Each row is a point on a landscape with many valleys, with its height.
A ball rolls from a point to the lowest of its 4 nearest points, and stops where none of them is lower. Distance is the straight distance between rows; heights are no part of it.
(396): [ 90 -12  35  26  -4 -25   6  23]  h=5.30
(382): [-22  -3 -32   2  33  46 -40 -38]  h=6.51
(360): [ -3  -6 -20   9  15  18 -13 -32]  h=5.42
(23): [-23  12  21 -19  -1 -13  16  32]  h=3.43
(449): [ -7  -6 -46   7  41  41 -53 -20]  h=6.75
(428): [-24  21  29 -39  -6 -10  44  34]  h=5.54
(281): [  3  -1  24   0 -11 -21   8  23]  h=1.84
(335): [ 28 -15 -22  13  45  20 -18 -22]  h=5.28
(195): [  8  -5  -8  14  -5  -3  -2 -20]  h=6.20
(231): [ -5   0   7   8 -15 -17  -6  11]  h=2.86
(596): [ 69  -6  35  23 -22 -20   2  23]  h=4.21
(210): [ 45 -10  43  23 -13 -22   1  25]  h=3.14
(436): [  1  -7 -43   9  43  40 -61 -17]  h=6.79
(349): [  2 -15 -33   8  50  40 -44 -19]  h=6.39
(160): [-47   0 -38 -11   8  27 -17 -45]  h=6.14
(98): [-43  30   6 -24  -7   2  24  30]  h=3.98
(86): [ 61 -11   3  19   1 -17   5  -6]  h=3.58
(239): [ 13  -8 -21   8  32  22 -14 -28]  h=5.55
(557): [ 25  -5  53  -2  -3 -23  16  34]  h=1.92
(161): [ 11   0  54 -18   2 -24  20  34]  h=3.54
(252): [ 44  -7  -4  24  -7  -4   5 -13]  h=3.56
(185): [ 34 -11 -15  20  20   8  -5 -30]  h=4.85
(471): [-29   6   1  -8 -13 -13  -4  24]  h=5.43
(342): [-67   8 -36 -15 -22   8  -5  -3]  h=0.90
(126): [ 54  -7  13  21  -8 -15   3   3]  h=2.83
(552): [ 34  -7  57  -1  -7 -25  10  33]  h=3.27
(495): [-35   3 -26  -6   3  12 -12 -43]  h=4.92
(11): [-59   2 -48 -19  -5  15 -18 -43]  h=4.52
(411): [ 64  -6  28  25 -18 -17   5   8]  h=3.49
(179): [ 24   5  43 -38  -5 -26  55  38]  h=5.23
(404): [  8  -6  19   6 -20 -16  -8  25]  h=1.55
(189): [-70  25 -32 -11 -17  10   3  20]  h=0.38
(516): [ 11   4  31 -41 -22 -15  68  28]  h=5.08
(38): [  8  -3 -15  10   7  15  -4 -31]  h=5.41
(592): [-60  24 -17 -14 -12   4   7  20]  h=0.93
(270): [ 29  -2  15  20 -19 -16   0  12]  h=2.19
(545): [-53   1 -38 -14 -14  10 -16 -36]  h=5.24
(511): [ 33  -8  33  15 -19 -16   1  27]  h=2.64
(193): [ 16  -7  -2  18 -13   0  -3 -17]  h=4.99
(283): [  4  11  38 -33  -6 -16  49  34]  h=3.51
(37): [ 48  -7  -8  29  13   1   4 -20]  h=4.23
(422): [ -8   5  12   1  -8 -24   1  25]  h=2.84
(224): [-15   0 -16   3 -10  -2  -5 -13]  h=6.15
(453): [-39   3 -22  -1 -14  -3  -6 -12]  h=2.98
(301): [-83  11 -51 -11 -11  13  -3 -11]  h=1.34
(341): [ -8   7  35 -24   0 -18  28  31]  h=1.37
(232): [-20  -5 -20   5  -4   7  -4 -36]  h=1.45
(543): [  0  -9 -25   5  34  37 -26 -30]  h=5.94
(3): [-27  23  22 -26  -5  -3  28  30]  h=4.40
(582): [-17  -7 -19   1  20  29 -19 -40]  h=6.55

Where does a ball stop that starts at each point below?
(596) => (404)
(545) => (189)
(11) => (189)
(98) => (189)
(86) => (404)
(252) => (404)
